Points, in no order, along strands that fork, close into loops and pass close to each other.
Points whose rows are less than 59.7 apart are linked; no others are. Some points are linked to none.
q_631: [ -2  -8  16  -4  21  26  -9 -25   8 -15 -19 -14  29   1 -33 -11 -13 -10
   4  30 -26  -2  10  -4  -1  29 -16  -4 -13 -12]
q_371: [-18 -16  16 -10  -5 -10  10  18  24  13  -2  -5 -11 -13  16  -6   1 -18
  -2 -24  12  10   3   3  -1 -29  45   3  17  -9]
q_599: [  1 -21   4 -16 -21 -13  14  30  -5 -12  24 -17  -8   6  16  21   5 -30
  -6  -4  -7 -10 -24  21  24 -16  15  -2  -9  -8]
q_729: [ -9   3  -7   0  21  19  26  17  -4  18  18   6 -28   8   7   6  18  42
  -3   4  -9  18 -11  14 -13   3 -43  12  -3   8]
q_395: [-15  -5  -1 -29   0  -8 -12  15  16  10  26  16 -11  30  -3   1  15  16
 -13 -16 -13   6   9   1 -16 -14  18 -14  13  -5]
q_929: [  7 -11 -13 -18   4   4  -2 -10 -15  -9   0  30  14  29  -2 -29 -13  34
 -17  -9  -9  13 -11  -7 -19  12   6   3 -26  -1]
q_297: [-12  20  10  19   9  -1   5  17 -13  28  -1 -15 -12 -16   2   5  17  11
  31  15  32  23 -12  16  -6 -24 -23 -10  26  11]
q_493: [ -2  11   9  -8   8 -24 -16  -1   4   0   0  -5  -8   9 -31   3   8  -7
  28 -18   9  19 -20  -3 -24  -3   1 -30  27  -2]
q_766: [-19  12  18   9  15  -7   5   1  35  19   6 -14  -4 -22  -2 -11 -15 -17
  -1 -17  24   3   8   4  -2 -18  21 -26  31  13]
q_71: [  5  23  -6   6   4  -6   9 -11 -11 -12  -1   0  -9  -2   9   6   3  15
  14  -3   5  13  -9   9   8   3 -25  -8  10  -1]
q_522: [  7  -8  -8  -5  22  26   6 -12  10  -3   2   2 -12  24   1  -2 -10  25
 -24  -7 -13  -3  13  -8 -12   9  13   8 -19  14]
q_391: [-20 -21   8  -1  -4 -12 -21  31   8  20  17 -13 -21 -12  22  20  20 -30
 -13   2 -12 -24  26  14  24 -25   6   4  -9 -10]
q_510: [-10 -19  17  -2   1  20 -45 -18   7  15  -8 -14  22   9 -21 -20  -3 -15
 -12  -3   7 -19  20 -24   5  -9  33  11   2  11]
q_345: [-17  -4 -19  -1  14   5  41  24  18   1  -4  16 -21  -3  18  21 -19   5
 -15 -11   7  31 -12  -1   0 -15 -15 -17   2 -18]
q_31: [ -4  14  -9   1   3 -31   9  -2 -14 -19   6   3  -7   2   5  10   8   4
  41   3  -7  10 -18  16  21   5 -26  -7   6 -17]
q_676: [-15 -13  17   4  14  18   9  21  30  17  -3 -19 -12 -34   3 -11 -18 -25
  -5 -26  15  15  12   0  12  -5   2  -9   5  -3]
q_694: [  5  17   9   1  21 -24  -5  10  10   1   9  10  -9  15 -14   9   5 -14
   7 -14  27  15 -11 -16 -33   1  17 -42  25  -4]
q_727: [  7  33 -15  23  16  18  22 -19  -5  -7 -19  23  20  -4   8   6 -27  -4
 -24   6  18  -3  -5 -15   1   7  -8 -13   9   0]
q_661: [-22 -25  -7   3   8 -15  -7  29   2  19  11  12 -26  12   1  21  17   2
 -35  -1  -3 -16  27   6   9 -20  -7  26 -10   2]
q_948: [  6  -4 -10  -4  -5 -28  19   0  -7 -20   6 -33   5  -9  14  16  -3 -16
  32 -13  -7   6 -27  12  22   3   2 -17   4  -9]
q_115: [  0 -12  -1  19   5  44 -16   2 -20  34 -21  -3  11  -5 -15 -19 -19  20
   1  25   0  -5  26 -25 -31  -1  -9   9 -10  24]
q_198: [ -1   9   8   5  18   1 -12 -14   2  -5  21 -35 -16  -6  -7   5  14   7
  22 -11 -12   2   3  16  21   2 -27 -23   1  -1]
q_792: [-18  -3  12 -10  -5  -7  -9  19  20  15  -5  -7  10 -11  -3 -27  -9 -21
   0 -26  25  15   0  -7  -2 -22  39 -11  18 -14]
q_268: [  3   7   0  16  16  19  -2 -12   8  12  -3  -8   9  -4   2  -3 -21  -1
  -7  -4  23   7   4 -11  -6  -5   0 -15  12  22]
q_703: [  2   2   2  13  -6  20   8  17 -14  13 -21   2   1 -23 -10 -20 -11  13
   2  -2  24  24 -17  -5 -10 -15 -21   8   8   6]
q_338: [  7  10 -10  11  -2   9  31 -12   1 -29 -12 -19  -5 -32  -3   3 -16  -7
  17  -1 -18  14 -14  -4   6  33 -28   2   0 -21]
q_51: [  8  -8   5   0  16  16 -14 -18  -7 -13  -3  -5  27  11 -17  -4 -12 -11
   0  19 -15  -5  13  -9  15  17 -22 -12 -22 -18]
q_183: [  8  12   8  10   9   1 -16 -15   6   6  10   9  -1  17   7   6  -5  -6
 -20   3  17 -18  25  -3   3 -18  12 -27   5  32]
q_709: [-18 -14  -7 -29   4   4  -8  25  -1  13  20   4  -9  24  -3 -16   6  22
 -10 -23 -15  19  -3  10 -11  -4   1 -12  -3 -19]
q_127: [ 12  16  -2  -5  -7 -36  -6 -19  12 -12 -10   9  17  11  -6  17  10 -18
  25  -3   8  -3  -2   1   3   1   9 -26  27   1]
q_902: [-11   8  12  12   0   8  -8  25 -17  21  -6   1  -9 -19  -3  -8  12   2
   9   9  31  10 -13   9  -2 -18 -16   6  13   6]
q_415: [  4  -5  -7   3  17  14 -18  -3   4   3   3   2  18  11   7   8 -27 -19
 -30  -2  10 -13  33 -10  10  -2   0 -37 -25  -3]
q_305: [ 14  -3 -18  12  -3   0  15  -4   1  -2 -16  14  35  -9  17   7 -22 -19
 -18   0  16 -18  -1 -10  10   4  35  17   0  -8]
q_978: [ -8   5   7  -5 -13 -19   1  30  -6   1  14 -11  -5 -13  15  11  11 -20
  17  -8  16   9  -2  17  19 -17   9  -8  10 -24]
q_230: [ 20   1   4  -1 -20  -9   4 -24 -18 -17 -24  40  15   3  18   1  20   4
  23  24  -4   1 -18   3  -3   7  -9  43  10  -1]
q_614: [  1 -17 -14  12  -6 -26  32  21   9  -3  -1  12 -28   4  23  36  -4  -5
 -25  10 -16  -7   8   1   4 -11 -12  25  -6   3]
q_505: [ 14  20  -5  17   1   2   4 -13 -10   9 -24  39  26   7  11  -1 -11   9
 -24  13  44  -7  -1 -19  -8  -7  13  14  14  23]
q_984: [ 24   4   5  18 -16 -11  12 -17   1 -21  -9 -15   8 -27   6  12  14 -25
  15  17  -6 -17  11   5  16   2  -5  24  10  -6]
q_158: [ 10   3  -3 -13  -2  -4   0   3 -34  -5   4  31   2  15  -1 -18  11  35
   4   8   2  12 -19   2  -8  -6 -15  20  -6   2]
q_819: [ -7  13  12  15   9   4   8  -1   9  27   3 -10  -4 -11  -3  -8 -10   2
   4  -2  30   9   0   3 -10 -16   5 -20  24  24]
q_925: [  6   9 -11  11  -3  26  21  -6  28 -14 -16 -14  -8 -28   1   7 -18  -9
 -14   0  -6  -4  13 -10  -3  25  12   9 -15  -4]
q_253: [ -8   1 -11 -10  16 -10   4  -1  10 -11   9 -29  -4  -9  -4  -5 -13  -1
  25 -29  -6  24 -10   5   6   9  -9 -37  -6 -19]
q_897: [ 13  -1  -8   2  -9 -11  11 -11  10   3 -18   3  19   6  15  -5  -3  -9
  -5 -10  13 -11   3  -8   8  -4  48  11  11   0]
q_272: [-23 -31   7 -11  -9   2 -30  23  19  11  21 -17 -14  -3  10   9  21 -12
 -24  -9 -23 -21  25   0  17 -13  16  13  -3  -1]
q_343: [-12  -4  -1 -10  -4  -1   6  22  11  13  -8   4  12  -8   6 -12 -26 -18
 -15 -19  38  22   2  -6  -2 -14  20 -22   6 -17]
q_861: [  6   7   4   3  -4  -2 -16   2 -26   7  -5  30  12  16   4 -14  20  22
  -2  20  17   0  -7  -3  -3  -8 -20  18   0  14]
q_582: [ -6 -14  -9 -14  -5  28  -3  18  -3  -7  -8  10   3   3  -3 -21  -9  11
 -21   1  -9 -10  14 -20  -9  15   7  21 -31  -7]
q_685: [  2  12   5   4   7  -8 -38 -19 -13  11  19  13   3  35  -4   7  16  12
 -20  13  10 -25  28 -12  -6  -4  14 -18   1  28]
q_986: [ -6 -17   2 -21 -15  -3 -19  17 -17  -1  -8  -6  11   1  -5 -32   6   7
   2 -28  -7   6 -10  -4  -2 -11  27  15  -6 -19]
q_445: [-10  18  14  13   6   1 -13  20 -16  15  12   0 -16 -15   8   1  31   0
  -1  16  20 -11   4  15  14 -17 -19   5  -1   6]
q_873: [ 23   8   1  14 -18 -11   5  -3  -4 -11 -16  19   1  -7  13   8   7  -8
 -10  20  12 -29  21  -8   4   3  20  44   1  13]
q_417: [  3 -13   5  13  -3  41  -6   5 -17  20 -20 -16   6 -18 -32 -27 -21  19
   4   4  -2  -1  -2 -18 -29  -2 -12   9 -14  11]
q_834: [-13  -5   2  13   4  24  32  18  36  14 -15 -11  -8 -44   6 -10 -27 -22
 -13 -27  10  14  -2  -5  -4   6   4   1   9   0]
q_797: [  4   1   1  16  -4  42  -6   5 -17  24 -22  10  17  -8 -12 -17 -17  16
 -18  22  26 -13  15 -26 -27   2  -2  23  -6  24]
q_513: [  6  14 -10   0  10 -27   8  -2  11   3  30 -17 -33  13  15  33   8   3
  -4  -6 -24   6   6  31   0 -11 -27 -24   1  -4]
q_120: [  9  24   1  15 -14  17  11 -12  10 -15 -21  -6  10 -31 -17   9 -16  -9
 -15  42   4 -15  20  -8   5  22 -15  23 -10  -1]
q_912: [ -9   4  10   6  14  11 -12  -2   7  22  30 -38 -28  -2  -4   3  25  15
  12  -8 -16   3   7  22   5   0 -21 -11  15  20]
q_772: [  2   3   3  -8  -3   5 -41 -14 -21   5  13  19  18  37  -1 -10  18  23
 -19  20   1 -35  22 -17  -1  -3  19  14  -4  17]
q_598: [  4  17  11   1  -6 -22 -11  -8   4   4  -8  22  21  -7  -4  22   4 -29
  22   4  28   3  -6   8  12  -8  -8 -22  30  -7]
q_402: [  6   8   7  15  -5  -1 -12   3 -15   1   6  11   2  -6   6  -7  29   5
  -1  19  23 -15   4   1  13  -5 -17  21  -6  10]
q_326: [-11  -1  -5 -12   1  -1   1  21   6   1   4  14   4   7   9   2  -8   0
  -7 -12  15  19   6   1   1  -8  11 -22  -2 -11]
q_555: [ -8 -13   2 -27  -7 -31 -19 -18  -2  -9   3  -2  10  14 -13 -10  13   2
  50 -20 -39  14 -18   9   9  13   2 -10   2  -9]
q_495: [ -8   8  -1  -7   7 -10  14  12  11   3  21 -10 -33  -4   9  20  17  10
   7 -10 -11  14  -1  28  10 -11 -22 -13   4 -12]
q_76: [  4   4  -5  21  20  29 -10 -15  -5   5   1  -3  21   5  -3   4 -29  -6
 -20  14  19  -5  20 -11   7   4 -16 -27  -6  15]
q_558: [ 14 -10 -11   8   1   3 -10  -2  -5  -1  -5   9  15  15  20  13 -24 -26
 -29   1   7 -21  34  -6   8  -8  27 -15 -18   1]
q_317: [ 14  -6  -3  -9 -27 -33  19   9 -13 -17   6   2  -2  21  28  17  11  -7
   1  -4  -2 -12 -21   5   5 -13  45  10   3   6]
q_540: [-29 -20  -6 -10  17  -2  -8  17  14  22  19  11 -25  31  -7   8   4  21
 -37  -8 -14  -6  25  -3   7 -15   3  12   4  10]
q_461: [-10  -5 -12   1  17  23  27  18  10  -7  -3   2 -19 -12  17   5 -18   8
 -12 -16  -4  18  -1  -2  -1   2 -19 -17  -8 -11]
q_176: [ 11   8  -7   1   8 -24 -13 -28  -3 -16  19 -28 -12  14  -5  10   8   0
  18  -8 -28  -1   7  15  13   8 -13 -36  -3  -3]
q_765: [ 12  -3   2   7  -2  28 -14  -8 -15  10 -27  19  29  10 -12 -15 -11  11
 -10  10  23  -6  -7 -26 -20  -4   3  22  -3  18]
q_11: [ -4  -7  12   6  20  26  -4 -10   2  -1   7 -33  -4  -8 -21 -21   1  12
   4   2 -18   7   7  -3   3  24 -23  -3 -19   2]
q_502: [ -4  -4   9  -1  21  22 -19 -20 -10   2   7 -19  18   1 -23 -15  -3   7
  17  10  -9   5  -1   0  14  15 -40 -13 -14  -5]
q_245: [ -1  10   0  -6  -3 -27 -13   5 -16 -11  18   8  -4   8  -2  -5  26  14
  29   2 -15   4  -8  27  11   6 -17   1   1 -12]
q_28: [-15 -21 -19 -26   1 -14  20  27   5   0  23  -1  -8  17   5  28 -15  -1
  -9 -15 -18  17  -4   5   4  -9  -3 -40  -7 -22]
q_10: [ -1 -22   5 -17 -12  -9 -24  -7 -13 -10 -16  10  12   8 -10 -29  10  -3
  20 -16 -17   5 -15  -2   2  -6   5  21  -6 -12]
q_278: [ 16   0 -14   6 -18  -6  28   3 -11 -21  -5  -4  16 -13  19  16 -17 -20
   2   3   2  -7 -25  -6  12   8   4  -1  -1  -9]
q_666: [-13   3   5 -15 -20 -41 -14  21 -16  -6   5  -3   7   0   6   5  28 -13
  37   1   5   1 -12  12  24 -17   9   3  11 -25]
q_421: [  5   6 -12   4  10  25   0  -3  -6  10 -13  20  11  19  -1 -14 -20  22
 -23  -3  24   8 -11 -19 -24   1   3   0  -7  17]
q_905: [-16  -4 -14 -10  15 -17  31  15  18   3   3   3 -20   8   8  27 -21   2
 -14 -16  -3  23 -10   1  -4 -13   2 -45   0 -24]
q_810: [  3  29   5  14   5 -20 -28  -3 -19  10  16   0 -13   2   5  12  36  -4
   0  23  17 -23   9  28  17 -18 -27  -9  -4  12]
q_824: [ 13   4 -26   3 -15  -8  33   1 -11  -8 -21  18  35 -14  21   4 -22 -17
 -16   2  17  -3 -25 -14   3  11  10   7   4 -15]
q_716: [ 13  -6 -16   2 -16 -27  21   6  10  -9  -6  -1   3  10  27   7  -8 -15
 -10 -12  11 -17 -18   3   0 -10  58   9  12   5]
q_935: [-24 -12  15   0  13  -9  11   0  43  14  -1  -7 -16  -6  12  -1 -21 -19
  -6 -29  13  -3  14   6   5 -19  38 -16  23   4]
q_47: [-16 -33  -7 -22  -2  -5 -25  11 -14   0  34 -18   7   7  -7 -36   3  10
   8 -21 -36  14  -6  18   7  20  -3  -4 -20 -27]
q_979: [  2  -7  20   0   3  28  -1 -17  17 -13 -20 -25  19 -16 -39 -24 -14  -3
  18  11 -28  10  -7  -1  -5  27 -17  11 -15 -12]
q_757: [ -5  14  11  -6  10  -6   6  -5  23   7  14 -17 -28  10  -8  -3   8  17
  12 -24  -8  13  -9   4 -23  -1  18 -22  23  20]
q_159: [ 14   8 -11  18  17  26  24 -23  18 -26 -15  -9  -1   6   1   0 -20  -4
 -16   4  -8  -9   5 -13 -10  22  18  14  -9  -3]
q_147: [ 13   0   4   4  -9 -20 -14  -5  -4  -5   8 -11  -3   3  19  13  14 -18
  -8  -5  -3 -16  21   9  17 -18  15  -2   1   2]
q_802: [  0  11  12   6  -7 -24 -16  -3   3   8   1   2   8  -4   1   6  13 -25
   0   3  25 -11  12  11  19 -18   4 -14  19   3]
q_58: [ 22  20  -5   4   3 -36  -3 -18  -1 -17  23 -25 -23  11  18  23  15  -8
   5  -7 -28  -1   8  23   3  -1 -14 -26   1   4]
q_977: [ -5  -2 -19  -3   0  27  31  12  10 -11  -4   0 -26 -25  12  16 -14   2
 -11   3 -14   7   2  -3   1  18 -34  -9 -21 -11]
q_545: [ -2  -3  -5  10  -1  39 -11  22 -19  24  -5 -10 -12 -23 -20 -25 -11  27
   6   8   1   5  -4  -6 -30   3 -36   5 -23   7]
q_382: [ -3 -13  10  -9 -22   8 -17  -2 -12 -15 -15   5  16  -1 -23 -28  10  11
  -4  21 -19 -20  12 -17  -4  12   7  46 -19  -7]
q_375: [  7 -13  -3 -20 -22 -24  21  19 -19 -17  28   2  -4  15  25  19   6  -4
  -7  -6  -7  -5 -27  14  12  -7  12   3  -6  -4]
q_816: [ 19   9  12  19 -17  -5   1 -21  13   1 -25  20  16  -8  -2   3  10 -10
  -8  15  16 -26   8  -8   5  -3  33  55  20  17]
q_752: [  1  26   0  15  -1 -28  -8  -6 -19  -4   5   9  -9   3   8  23  29   2
  25  21  19  -9 -10  27  16 -13 -32   4   4   1]
q_734: [ -6 -23 -10 -15  -5  -2  29  16  -9 -18  11 -18  -2   1  22   2  -8  -2
   7 -20 -19   9 -31   0   7  12  12 -11 -17 -11]
q_856: [ -1 -24  -2 -21 -30  12  -4  12 -15 -17  -8   3  20  -5  -8 -20  -5   2
  -6   4  -7 -19  12 -26  -7  23  22  28 -30 -17]
q_362: [ -4  10  23   3  -8 -18 -20 -20   0  10   0 -10  -5   9  -9   2  29   9
  20   4   1  -5  -6  -1   0  -9  -4  -7  36  23]
q_720: [  6  14  15  17 -13  24   8 -11  11  10 -20  10  23 -36 -20   1 -11 -12
 -11  34  18 -14  13 -13   9  18  -7  30   5   6]
q_62: [  6  22 -23  15  10   9  28  -7   2  -7  -8  11   2  -2  24  10 -24  -2
 -18  -5  20   7  -4  -5  -2  -5  -4 -30   4   0]
q_197: [ -5  12   8   9   6  -5   2 -21  22  20  -5 -22   3  -6 -13  -6  -1  -2
  19  -9  17  11 -11  -3 -19  -1   7 -30  38  26]
q_669: [  1  -4   0 -19   0 -19 -16 -39   7  -6  -3  12  14  29 -15 -10  -3  -3
  44  -8 -32  21 -23   9  -8  22   0 -27  -5  -4]
q_292: [-18 -26   9  -8  -2  32 -38  14  17  -3  17 -12  -9  -2  -2  -4  17  -7
 -19  -4 -24 -25  37  -9  12   5  19  21 -19  -5]
q_692: [  0   6  -3  -4   1  -1  -4  19 -34   2  -2  23   1  -2 -16 -19 -11  13
  22  -7  13  29 -36   5 -12 -20 -19  11   2 -21]
q_565: [ -1  11   8  -4  12 -25  -1  10   6  -1  18  20 -17  25 -10   5  26   3
   7 -12  15   8  -8 -10 -40  -7  33 -22  25   7]
q_13: [  0  -5   8   3   1   2 -12 -17  11   6  -8   2  26   6  -3 -11   2 -13
 -11  -6  12 -12  16 -18   8  -4  37  13   5  15]
q_725: [ 30  13  -4  26 -21 -15  18  -7  -1 -10 -12   8  -4 -28  18  19   0 -24
  -8  22   6 -23  15   1   5   4  -7  33   0   3]
q_933: [  0  24   1  13   1 -10  -6 -15 -21   8  -6  16   1   1   3  18  18  11
  29  31  24   6 -19  16   8  -6 -46  -2  18  12]
q_404: [ 22  18  -9  12 -10   3  12  -5  -3 -24  -5  -7  -2 -14   2  17 -18 -16
 -25  33  -8 -18  23   0  -1  19 -11  13 -31  -5]
q_744: [ -8  -9  27   4  14  34 -10 -18  11 -12  -4 -45   0 -12 -42 -26  -7   7
   9   1 -36   1   8  -9  -6  25 -11  11 -21  -7]
q_738: [-12 -18  -2 -15  -1 -13 -19   6 -19  -5  24  -6   8   3  -9 -16  18   4
  22  -6 -24   2   4  15  19   7  -8   1  -9 -21]
q_877: [ -4   1 -15   2 -16  13  34  -4   0 -31 -12 -15   3 -28  -5 -13 -25   3
   0   9 -20   4 -11  -9   0  39 -15   2 -25 -26]
q_893: [ -7 -22  -9  -3  -2 -20   9  22   1   6   8  17 -20  24  21  31   0  -6
 -29   5 -12 -15  13   6   6 -19   1   9 -16   2]
q_138: [ -8   9   6 -14   9 -14   7  11  22   9  30  -3 -35  11  -5  19  25  11
   9 -14 -10  17  -1  18 -14  -7   2 -24  21   2]
q_247: [-12 -22 -12 -14  15  14  -6  -2  17   8  11  13 -20  32   0   9   0  20
 -36 -10 -21  -9  26  -3  -7  -3  17   7  -8  20]
q_550: [ 17  12   0  -4 -17 -53  -9 -15  -2 -14   3  -8   7  17   8  24   9 -27
  21  -1   2 -15   1   8   4  -8  21 -18  21   4]
q_562: [  1   1  24   6   3  -9 -23 -39  -9 -13  10  -3   1   7  -7  -1  42  11
  27  31 -31 -19   2  15  12   9 -19  26   5   8]
q_303: [  8  -4  13   5   0  -2 -11 -26  -9 -17   5  -5  -1   6  -5  -1  32  14
   8  19 -17 -20  12  -3   8  10   1  38  -7  10]
q_885: [ -5 -24 -18  -9  -2   7  28   7 -12 -29   3 -15   1 -13   4 -19 -20   5
   5  -9 -30  11 -26  -9   2  30  -6  -7 -23 -23]
q_914: [ -6  12  -1  13  -8  34  12  23  -8  18   1  -8 -26 -25  -6  -9   2  21
   2  10   9   6 -10   2 -14   6 -41  13 -16  10]
q_146: [  7   6  -3  12  22  28  16 -32   8 -21 -17  -5   9  12 -20 -11 -22  13
 -11  18 -14   1   1 -12 -12  30  -3   9 -20   0]
q_575: [  7 -13  -7 -16 -12 -23  24  -1   2 -21  11 -28  -2   7  10   9  -5  -9
  21 -23 -21   2 -27  13  11   6  30 -13   3  -5]
q_488: [ 14  13   3  20  -6 -10   8 -13   5  12 -18  42  26  -3  16   0  -7  -7
 -21  10  36 -24   7  -6   2  -8  35  34  26  20]
q_684: [ 30   8  16   1 -25  11   7 -29   1  -5 -28  32  24 -17   3   6  21  -5
  15  24   3  -6 -13   1  -8  14   0  53  11   3]
q_79: [ 18   4   0 -12  -5   0   1 -39  -8 -13 -16  34  24  25   5  -4   5  14
  13  13  -5   2 -15  -2  -6   3   0  20   0   5]
q_148: [  6  -4  -8  -9  -7 -15 -31  -9 -26  -7  -3  28  32  25  12   1  15   1
 -18  18   6 -29  22  -9   9  -6  18   6 -11   2]
q_695: [ -3  -2 -12  -6  14  25   1  15   2   6   2   8  -1  -3   7  -7 -12   5
 -15 -10  11  12   0  -8   1   3  -9 -16 -17  -9]
q_125: [  8   5  -6  -4  -1  -3  -6  -6 -22  -6 -18  27  12  12 -12 -13  -6  18
  16  -4  10  20 -29   2 -13  -8 -13   4   6  -5]
q_605: [  0  15   4  12  12 -11   0 -17   5  16  -2  -3   0  16 -16   0   2  18
  12  -1  12  -2  -6 -14 -30   3  11 -38  28  39]
q_484: [  2  23 -14  15  20   3   9  -3 -11  -3   8  -9 -23 -13  12  13   2   2
   6   4   5   8  -9  24  14   4 -43 -23  -4  -5]
q_629: [ -2  -9   3 -10 -15  28 -11  -2  -3  -9 -24   0  21 -15 -37 -33 -22  11
  -8  16  -3  -2   7 -18 -11  17 -12  14 -30 -11]
q_946: [ -9 -16   9 -26 -21 -19 -26 -11 -12   2 -12  15  12  11 -16 -21   3   0
  41 -16 -30  17 -28  10  -6  -9   8   2   2 -17]
q_434: [-10  -4 -10   8  -2  25  27  -1  43  10 -19 -16 -18 -43   3  -2 -31 -19
 -20  -9   6   0  12 -10  -3  20  19  13  -2   0]
q_733: [ 13  -7 -14   6  -3   6   5  -7  -9 -12 -12  18  28  15  13   4 -21 -11
 -31   5  14 -23  19 -13   2   8  31  12 -24  -1]
q_798: [-34 -28   6  -7  13  11  -9  17  23  23   3   2 -19   6  -7  -1   1   2
 -25 -14  -4   7  22  -7   8 -19   6   4  -1   3]
q_504: [ -8 -31 -10 -32  -9  -9  -4  23 -16   1  28   5   7  23  -1 -26   1  13
  -2 -19 -33   6  -8  10  -6   6  12  -1 -17 -27]
q_906: [-12 -13  11 -11   8  24 -37   2   2   3   8 -11  12  14  -5 -15   7  -4
 -24  -6 -12 -18  33 -20   8  -1  35  11 -14   3]
q_167: [  1  13   2 -19   0 -15   3   6   2  -6   9  21 -16  26  -5   0  15  25
   3 -19  -2  16  -7   1 -26  -7  26  -7  10  -3]
q_49: [  6  20   4  13  17   1   1 -23   6  16  10  -6  -3  20   2  10  -2  17
  -7  14  10 -18  16  -6 -18  -9  10 -28  14  45]
q_617: [ 21  22  -2  22   3  18   9 -11   7  -7  -5  -5 -21  -6  11  26 -29 -17
 -39  29  -7 -10  33   1  -7  13 -19   3 -24  12]
q_222: [-15  -8 -12  -3  10   0  18  26   8   6  15   7 -27   5   4  19  21  19
  -7   3 -14   8  -1  20   2  -5 -35  13  -9 -13]
q_546: [  5  -8   9  -5  -9  13 -16  -3  -5 -15   4  -5  -6   3 -10 -12  18   9
  -5  18 -24 -22  27  -8  -2  17  16  40 -14   1]
q_835: [ 20  -7  16 -13 -25   2  -2 -21   9  -8 -29   5  27 -10  -1  -4  12 -18
  24   9  -5  -8  -8   0   0   9  18  43   9  -8]
q_961: [  7 -17  10 -14 -17   6 -18 -17   7   2 -32   1  22  -2 -15 -20   1 -14
  25 -14  -4   4 -20  -5  -2  -6  12  23   7 -12]
q_50: [ 13  -3  -6   9 -18  -6  19  10  -1 -17  -3 -21  -3 -35  14  13   0 -22
  10   8  -2 -11  -2   3  17  15 -10   8  -7 -15]
q_618: [  8   2 -16  -9  11  24  -2   2 -25  -2   6  27  12  26   0 -21 -18  35
 -21   0   5  15 -14  -8 -18  13 -18  -8 -15   4]
q_937: [ -7 -27   3  -6 -15  -9  -1  37  -5   7  12 -23 -10 -15  20  18  21 -29
  -3  -1  -9 -15  -2  11  23 -14   4   1 -19 -10]
q_275: [ -9 -15 -14 -28   3 -10   1  33  -4   4  15   8   9  15  -3   5 -11  -9
 -10 -19   9  17  -7  -3  -4  -2  16 -45  -9 -25]
q_336: [ -6  13  16  -4  -2  -8  -9   5   0  14  19 -23 -25   6 -13 -13  22  28
  19 -11  -8  16 -12   6 -24 -15  12  -8  29  17]
q_710: [  9  -2  -3  -5 -20 -46 -15  -6  -7  -8  22  -9  -2  21  14  18  15 -19
  -5  -7 -14 -24  14  10  -2 -11  31 -21   4   8]
q_3: [  5   2   0   5 -11 -36   7  14  -8  -8  14 -27  -5 -16  13  28   1 -32
  18  -4   5   4 -10  19  26 -15   0 -20   8 -13]
q_34: [-12  14  -5 -12  10  -9 -10   5  -3   1   3 -12   6  -7 -20  -7 -19  -4
  26 -24  10  35 -19  -3   3   3 -21 -39   6 -20]
q_831: [  4   6 -13  18   0  14  21   3  18  -4  -9  -1 -29 -15  15  28 -18  -6
 -27  11 -10  -2  17   4   1   6 -32   2 -22  -2]
q_32: [  5  -6  -8   0  -2   3  20  14  11  -6  -3  20 -33   1  16  21   9  15
 -17   7 -15  -7   8  -2   1  -2  -7  32  -8  11]
q_964: [ -5   9   5  18  -3  14  14  18  -3  11 -18  -3   5 -33  -8 -11 -18  -8
   9 -21  29  31 -24  -3   2  -9 -15   5  18 -11]
q_266: [ -7 -10   0  -5  -1  18   0  18   6  -4   2   9 -24  -5   2  -2   4  14
 -16   1 -16  -9  16 -11  -3   5  -8  19 -24   1]
q_174: [  2  21   7  14   0  -3   3  -7  -8  18 -10  10   6 -14  -5  11   2   0
  33  12  31  17 -24   6  -4 -11 -32  -6  34  12]
q_688: [  7  20 -11  26  13  26  20 -22  -5  14 -15  31  22  -5   6   5 -28   1
 -27  24  33  -9   2 -26 -10  12  -1   7   8  23]
q_335: [ -6  17  -4   6  11  12   7   8   3   9  -6  -1   4 -14  -7  -7 -28  -4
   8 -20  25  38 -22   1  -2  -8  -9 -29  18 -12]
q_221: [  8  -1  -8   8  -1 -14  11 -13  -9 -29   1 -15 -11 -19   2   4   1  -4
  41   4 -18  12 -17   8  20  22 -34   0  -1 -12]
q_454: [ -8   5   9 -25   0 -34 -19  -4   4  -4   5  -7   1  13 -25 -12  20   1
  33 -18 -16  10 -10   7  -4   8  -2 -21  18  -7]
q_61: [-24 -27   9 -10   9  18  -7  21  24  17  -4  -6  -6 -14   3 -10 -12 -16
 -19 -26   6   2  25 -11  11  -7  24   1  -4   4]
q_168: [ 11   9  22  24 -12   8   2 -11  18  16 -17   7  13 -31 -16   0  -1 -19
 -18  23  17 -23  14 -13   9   6  14  45  20  22]
q_123: [ -5  10  -1  10  15  21   6  11 -15  12  12 -14 -20 -16   0  -4  21  30
  13  16  -3   4 -15  13 -12   6 -48   3  -6  16]
q_87: [ 10  -6   0 -15   0  -8  -9 -47  -7 -13 -10  31  24  34  -4  -8  -3  15
  24   6 -21   8 -22   3 -12  21   0 -10  -6   2]
q_308: [ -9   3   7  -1   2  10 -13   8  -5  24  32 -29 -29   1  -9  -9  31  28
  13  -7 -19   9  -9  19 -19 -17 -12   8  22  16]

A tip is a point with one link. Name the tips that can be reached along the links from each point below, in the order of the rows.
q_404: q_62, q_148
q_198: q_929
q_338: q_986, q_666, q_484
q_540: q_522, q_562, q_146
q_445: q_253, q_692

How many points has the smallest loop of links through each point below? Write 0 if it is on no loop.
q_816: 29
q_933: 7
q_336: 10
q_695: 7
q_716: 12
q_802: 6
q_979: 6
q_230: 10

A piece is all that can be reached along the links. How many separate loops has the piece of each point below (a circle has one, a figure eight two, a Y none), and how many tips (points with one link)?
q_454: loops 1, tips 3
q_558: loops 3, tips 2
q_757: loops 1, tips 1
q_146: loops 0, tips 3
q_174: loops 1, tips 2
q_127: loops 1, tips 0
q_51: loops 1, tips 0
